Each row is a point on a tangle of strands that fork, close into loops and nearly touch. The rows are in no order.
Points whose rows are less than 96.1 apart are linked; no others are. Some points are linked to none.
Puz: [34,-10,-12,-53,15,27,-18,-21,-4,19,14,20,7,17,1,22,10,-22,-25,8,-35,-27,1]
kad: [-3,-14,-37,40,-13,-11,-13,22,2,6,-9,-40,-58,-56,-1,-7,-1,-1,35,8,-29,7,-15]
Peb: [5,-37,30,27,-31,-8,-12,4,-22,4,-16,9,-6,-4,36,13,1,38,10,45,-28,-23,-4]
gosek: [29,-21,-59,16,-35,38,-7,-17,-38,-3,-22,-5,-33,13,-12,-40,30,24,20,-32,21,23,-2]
Lapoz: [-24,13,-20,46,-4,12,9,52,4,13,-19,12,13,-12,8,14,3,-16,47,-20,-12,-4,-27]
kava: [10,5,1,-10,-18,-14,-23,15,-26,-30,2,-49,-19,12,14,-12,-29,-3,8,40,-30,-7,-35]
zire: [16,-14,-21,-10,-24,13,13,-10,7,38,-20,-29,-27,10,-31,-56,-7,24,13,-30,-1,16,-31]
vop: [28,-19,-13,-3,-61,-14,-28,-12,-25,-19,-33,-1,-67,-25,33,23,32,7,23,29,-28,14,-8]
kuni: [-13,33,20,14,-24,-22,-30,-8,16,40,-5,-11,33,-6,5,36,-20,17,-30,-8,5,-23,-16]
puf: [-23,31,16,-15,-19,-8,-19,-7,18,-4,21,-7,-30,-9,14,27,-48,18,-36,48,0,9,0]
Zuz: [12,4,-8,30,23,0,-12,12,13,-15,-44,14,-29,-20,-5,-33,-6,11,7,-19,30,-23,14]
Taka: [19,-2,-20,25,8,-14,-6,-4,-25,-8,7,-24,32,5,-27,0,23,18,26,-48,12,37,-3]
Ketud: [28,31,9,35,-18,-12,-46,38,1,-26,-8,6,0,-2,32,20,5,-4,1,14,-13,9,-1]
rumun: [-20,-12,-35,6,8,-6,17,-42,-18,-1,-5,3,14,22,-41,-10,41,28,21,-43,23,28,10]
Ruze: [19,-27,-13,18,-12,-22,9,-14,-2,33,19,-8,4,-23,-14,-7,-4,29,33,10,-11,10,-7]
zod: [-4,-16,49,0,47,6,28,34,-3,-7,38,42,49,32,-1,15,-27,-29,-6,8,16,6,6]
Rebas: [-21,14,5,20,-6,5,26,46,24,-1,12,37,24,-17,-8,11,2,-28,31,16,18,-8,-22]
Folo: [7,-40,-6,23,-21,1,21,-8,-8,17,30,-13,-33,-20,6,8,34,31,49,24,-9,31,15]
vamel: [-2,13,43,-45,74,-21,-12,-11,5,5,-5,14,39,20,-23,14,-45,-14,-24,-20,39,-11,14]
Pati: [11,21,-29,10,15,-2,-6,-27,-15,-24,9,36,-22,7,-32,7,-28,40,46,-50,7,-9,-16]
vado: [8,-28,2,3,21,0,3,43,17,-5,24,37,7,2,14,23,7,-17,6,4,-44,26,2]
vos: [14,21,-23,13,-25,-4,-23,17,9,-22,-33,-12,-46,-26,-6,-14,-4,18,8,-32,-9,-43,0]
Bizug: [12,-36,-51,1,-39,-15,-19,6,-19,-14,3,-30,-48,-25,-5,-19,8,7,52,10,-41,20,-25]
zof: [12,-24,-5,-13,-19,9,-15,22,-18,-2,5,-47,-4,-9,1,10,-1,-6,-8,50,-29,-28,-10]
desim: [3,-26,27,-2,21,-4,8,56,24,-8,38,7,45,8,-3,4,-7,-35,-25,12,-15,10,5]
duful: [-13,17,-23,9,-37,7,28,-33,-10,-18,1,7,-55,-14,9,18,8,34,13,-36,-15,15,-11]
gido: [-10,17,14,18,7,6,-10,25,19,-23,34,-3,-6,5,11,-6,25,-22,-2,61,8,-10,11]
sim: [-36,-32,-26,-18,9,-1,49,0,13,18,-2,-1,22,-21,-27,-14,-37,8,0,-20,13,-10,-10]
luzal: [11,-60,18,6,17,-9,14,26,-12,5,1,39,21,6,8,1,-9,13,0,-21,-21,22,14]
Mupan: [8,30,-11,4,5,27,4,-6,12,9,7,-57,-30,16,-2,-32,27,-5,7,12,0,26,-5]
vaguv: [14,12,-6,-7,-11,15,-15,3,24,14,-19,-53,-25,9,-21,-38,-4,23,-23,-5,3,9,-2]
Fad: [-17,15,18,11,-50,4,-41,22,2,-20,33,-17,3,-22,38,-9,-38,-33,-43,68,0,-37,-2]
Kefut: [12,38,18,-10,21,30,24,6,9,-3,25,22,25,10,-8,1,27,-46,-15,-12,18,-11,3]
gule: [-3,-11,39,14,69,-2,30,9,-17,-11,-13,41,48,21,-14,15,-7,-40,11,-15,47,17,-8]
nutu: [-16,-12,-35,3,-34,7,18,-37,-19,-20,-13,-2,-17,6,-43,5,52,33,7,-3,18,-3,2]
duvu: [1,-36,5,-38,33,8,-4,14,15,-5,-6,28,13,20,-12,1,1,-17,-35,17,-20,-48,20]
zis: [8,15,3,-14,-7,43,36,18,27,1,42,-4,-9,3,20,-25,-12,-33,4,35,-9,34,-20]
dab: [9,29,-17,25,-6,35,16,-10,-10,-17,-22,-7,16,-2,12,-27,-10,27,12,1,47,34,18]
zede: [22,-10,32,17,-22,26,11,16,3,30,37,-36,-23,2,11,6,13,21,22,36,-16,41,8]
Sodam: [-40,23,38,-1,11,-49,-9,9,30,-9,-20,21,24,21,-27,3,22,-19,-27,-19,38,-2,-24]
buref: [43,-6,-32,-35,4,16,1,-62,-15,26,7,21,7,19,-9,2,3,3,-3,-7,-22,17,6]
Lako: [14,-26,8,-4,40,-32,-8,17,-18,-11,-24,37,19,-18,-52,9,-34,2,23,-80,38,-3,15]
voto: [-26,-40,-5,-9,6,15,11,23,-13,1,-14,20,-3,17,5,6,11,21,-5,-35,-29,14,40]
kenut: [29,-20,-20,-12,15,22,18,-7,10,-15,-27,2,-37,-17,-14,11,19,-10,-19,17,1,-48,-11]
nof: [-18,26,14,-32,-16,-14,11,34,31,6,15,20,13,0,-30,-14,12,-9,-1,-51,14,-7,42]
Lezo: [25,-53,-27,23,23,24,-1,-8,-37,-2,-34,3,22,6,-5,-8,8,25,1,-37,17,-16,28]
Gib: [29,-20,-37,24,-2,34,-26,-9,-33,1,-36,-4,-20,4,4,-4,34,18,16,4,2,-9,12]
rif: [4,-23,21,-6,57,-16,12,0,-6,6,19,-10,74,-8,-21,-7,-9,-43,-22,1,41,-32,-8]
Nomo: [7,8,-10,-6,3,-21,-25,5,27,-9,-17,-23,-47,0,-11,-4,-1,21,-33,-32,-23,29,-9]
mep: [6,16,-5,-5,-38,3,-35,12,-25,-32,-11,-42,-70,-18,25,39,17,-1,14,38,-13,20,-10]
dinef: [26,-9,-23,4,-19,0,28,-1,20,2,23,-9,3,-19,8,-14,-5,-21,2,28,-4,20,-7]
tibep: [-7,4,-9,12,7,0,14,6,-3,17,-21,63,39,-7,-12,27,11,0,37,-49,41,4,-2]
nasud: [-31,47,0,-3,-17,-19,-8,-30,29,-12,9,2,-25,-28,41,7,-12,-8,-20,35,6,-6,-8]
Bosu: [-42,-31,14,-13,-4,-25,29,6,14,22,21,6,30,-7,-30,-2,-29,27,-18,5,0,-5,12]
Zutan: [15,-1,-18,-47,-13,47,5,-43,-28,16,-14,-22,-37,-1,30,-5,1,-2,-3,28,-21,-8,1]
vadag: [3,15,48,-12,32,5,21,-13,1,28,16,2,57,11,1,-13,7,-32,-22,-31,26,-16,18]
dazu: [-11,-14,-19,16,-29,-10,19,-22,-21,-14,-11,3,15,13,-13,28,62,3,5,9,0,-17,-23]
vupi: [-12,-5,53,-2,7,-41,-6,29,5,-19,-34,21,47,19,-12,-25,-2,-30,-19,-14,47,-5,8]
Numo: [-30,3,17,-6,31,11,5,-19,-3,-3,9,-9,34,51,18,-6,0,-10,-18,67,12,13,-6]
vizi: [2,22,2,1,-30,-20,-43,0,-6,-19,5,-51,-9,-35,55,-9,-25,-24,-31,54,-14,-27,14]
sura: [26,-35,-30,53,-4,9,6,9,-33,-19,-12,0,22,-10,-15,-6,-1,33,37,-36,20,17,6]
sulo: [27,10,40,-9,8,-13,-22,-37,-23,10,21,4,36,29,18,-9,-9,9,-26,8,-10,-8,8]
lefoz: [-64,17,1,-10,10,-3,5,1,34,19,14,-9,9,11,21,-3,7,-37,-35,18,-14,-2,-21]
Fanim: [13,7,27,-14,-19,-20,6,-28,0,2,-8,9,10,17,13,-25,-41,27,-26,6,-9,4,-5]
zafo: [2,23,-19,10,-44,-16,-19,3,0,-13,-28,-41,-23,-40,27,-12,-14,10,-22,4,-10,-37,3]
duz: [-16,32,-8,14,-16,0,-3,-15,12,-18,10,-1,-29,-31,40,12,39,-30,10,51,-2,7,8]
tapuv: [-44,-10,22,-19,-4,-21,15,14,29,22,-2,22,7,-3,-36,-1,4,16,-14,-18,6,-43,30]
zilo: [-3,20,19,9,-5,-7,7,-13,6,57,20,3,32,-13,-26,40,-20,33,13,-33,8,-12,-8]
pom: [20,40,2,-5,-41,0,-35,27,-1,-30,-5,-27,-24,12,18,-4,11,-6,22,27,-24,11,-16]
Zake: [-42,17,33,1,-26,-7,-19,15,-2,11,37,-5,5,-1,37,6,-45,-6,-20,65,-24,-21,4]
bosiz: [-27,-6,31,-22,74,-18,5,12,-15,7,-44,24,51,14,5,23,-20,-29,-21,-30,37,12,15]
mig: [8,-3,-9,26,2,14,23,-11,2,24,0,48,-2,-25,-6,15,15,7,23,-61,9,-16,20]
kan: [-8,8,7,-20,-20,6,-1,-11,6,-15,0,-23,-58,9,23,23,1,11,-13,-23,-39,33,-15]
lunun: [3,45,-14,11,-5,8,1,-44,-17,-20,23,-13,-15,-7,-10,23,-8,30,27,-23,-7,-5,-5]
mavo: [-2,3,51,12,26,-12,-18,42,4,-22,-12,31,28,26,7,-8,14,-7,-18,-8,17,-6,41]
vatu: [-38,-17,-14,0,23,0,37,-1,24,14,-7,-7,37,-3,-1,-18,-7,-33,-28,-19,-11,-3,-34]
Nes: [3,20,18,22,11,-4,-21,20,18,-32,0,29,3,18,6,4,5,8,9,32,16,12,28]
tevig: [5,-18,11,-12,73,6,0,7,24,-17,7,0,27,-4,-16,-3,-1,-32,-40,21,13,-41,11]
viso: [2,-4,-37,-1,33,-25,-27,0,19,4,-20,9,15,2,-19,5,-16,-20,9,11,1,-14,-26]
mive: [-30,56,31,-3,1,-13,-19,-5,36,12,-2,2,19,19,12,11,1,-28,-40,-7,7,-5,-17]
pefit: [4,32,9,-25,-13,10,17,-7,0,-11,7,22,28,29,-18,-23,36,-6,0,-46,11,9,23]
Bedu: [17,12,-2,-13,48,-32,-20,-20,-31,-21,-18,34,3,6,-34,-1,-44,34,29,-59,21,-25,15]
mut: [22,-21,-66,-5,-56,-10,-31,-27,-38,6,-16,7,-61,-13,16,0,27,4,44,1,-13,34,-3]
filik: [18,-27,-15,-4,7,11,-16,-17,-3,9,-7,-19,-19,-33,-3,27,19,-11,-17,47,-13,-48,17]
mez: [-8,28,-24,-40,-9,36,-7,-22,-8,7,8,-50,-45,0,21,-14,-3,-24,21,29,-31,10,-10]
femak: [-20,1,31,7,-11,29,22,2,16,29,49,-4,-9,5,29,15,2,-3,-4,52,-2,51,-8]
fira: [-17,26,13,-11,32,-5,8,12,12,-14,43,-9,16,2,-6,-2,-26,7,7,-25,-9,14,11]
Mimo: [-3,-11,51,-31,57,-24,2,-26,-8,6,32,0,33,22,-33,10,-56,12,-31,-19,7,-9,-9]
Bir: [12,0,4,-4,-4,-6,-12,-25,-20,1,-14,8,25,37,18,4,45,10,-18,12,-1,-5,11]
zuk: [3,-9,-6,-32,-12,10,14,-44,-12,2,-3,-27,2,13,28,-21,-32,14,-43,34,-11,6,-9]
musud: [23,-8,9,4,9,6,15,-11,16,13,-30,29,-12,-9,1,-18,11,-11,-19,-49,18,-25,22]
pez: [28,-31,-43,17,-19,34,23,-15,-25,-6,-14,-27,-49,9,-10,-44,-2,10,25,-6,0,36,-39]
dez: [-19,22,-10,43,4,-11,-10,24,16,9,4,-26,-15,-23,12,15,-1,0,47,5,-23,-11,-26]
nokoz: [-26,13,0,2,-3,1,42,8,30,30,-8,48,23,4,-25,3,4,-21,16,-16,44,14,-9]
zas: [-10,-20,-8,-30,-30,8,15,14,-2,18,8,-15,-30,-4,20,11,9,21,-2,-15,-51,27,34]

A fork is a point with three links, a tip a point with one. Leave the first point through the second and follow the links. Name the first fork or tip that comes.
buref, Puz | mive
zire, pez | vaguv
Zuz, vos | Nes
vos, Zuz | pom
kan, zas | Mimo
bosiz, gule | kan

How many points has the smallest loop of links through each point below? Write 0 if it is on no loop.
Ketud | 25
vaguv | 18
Ruze | 6
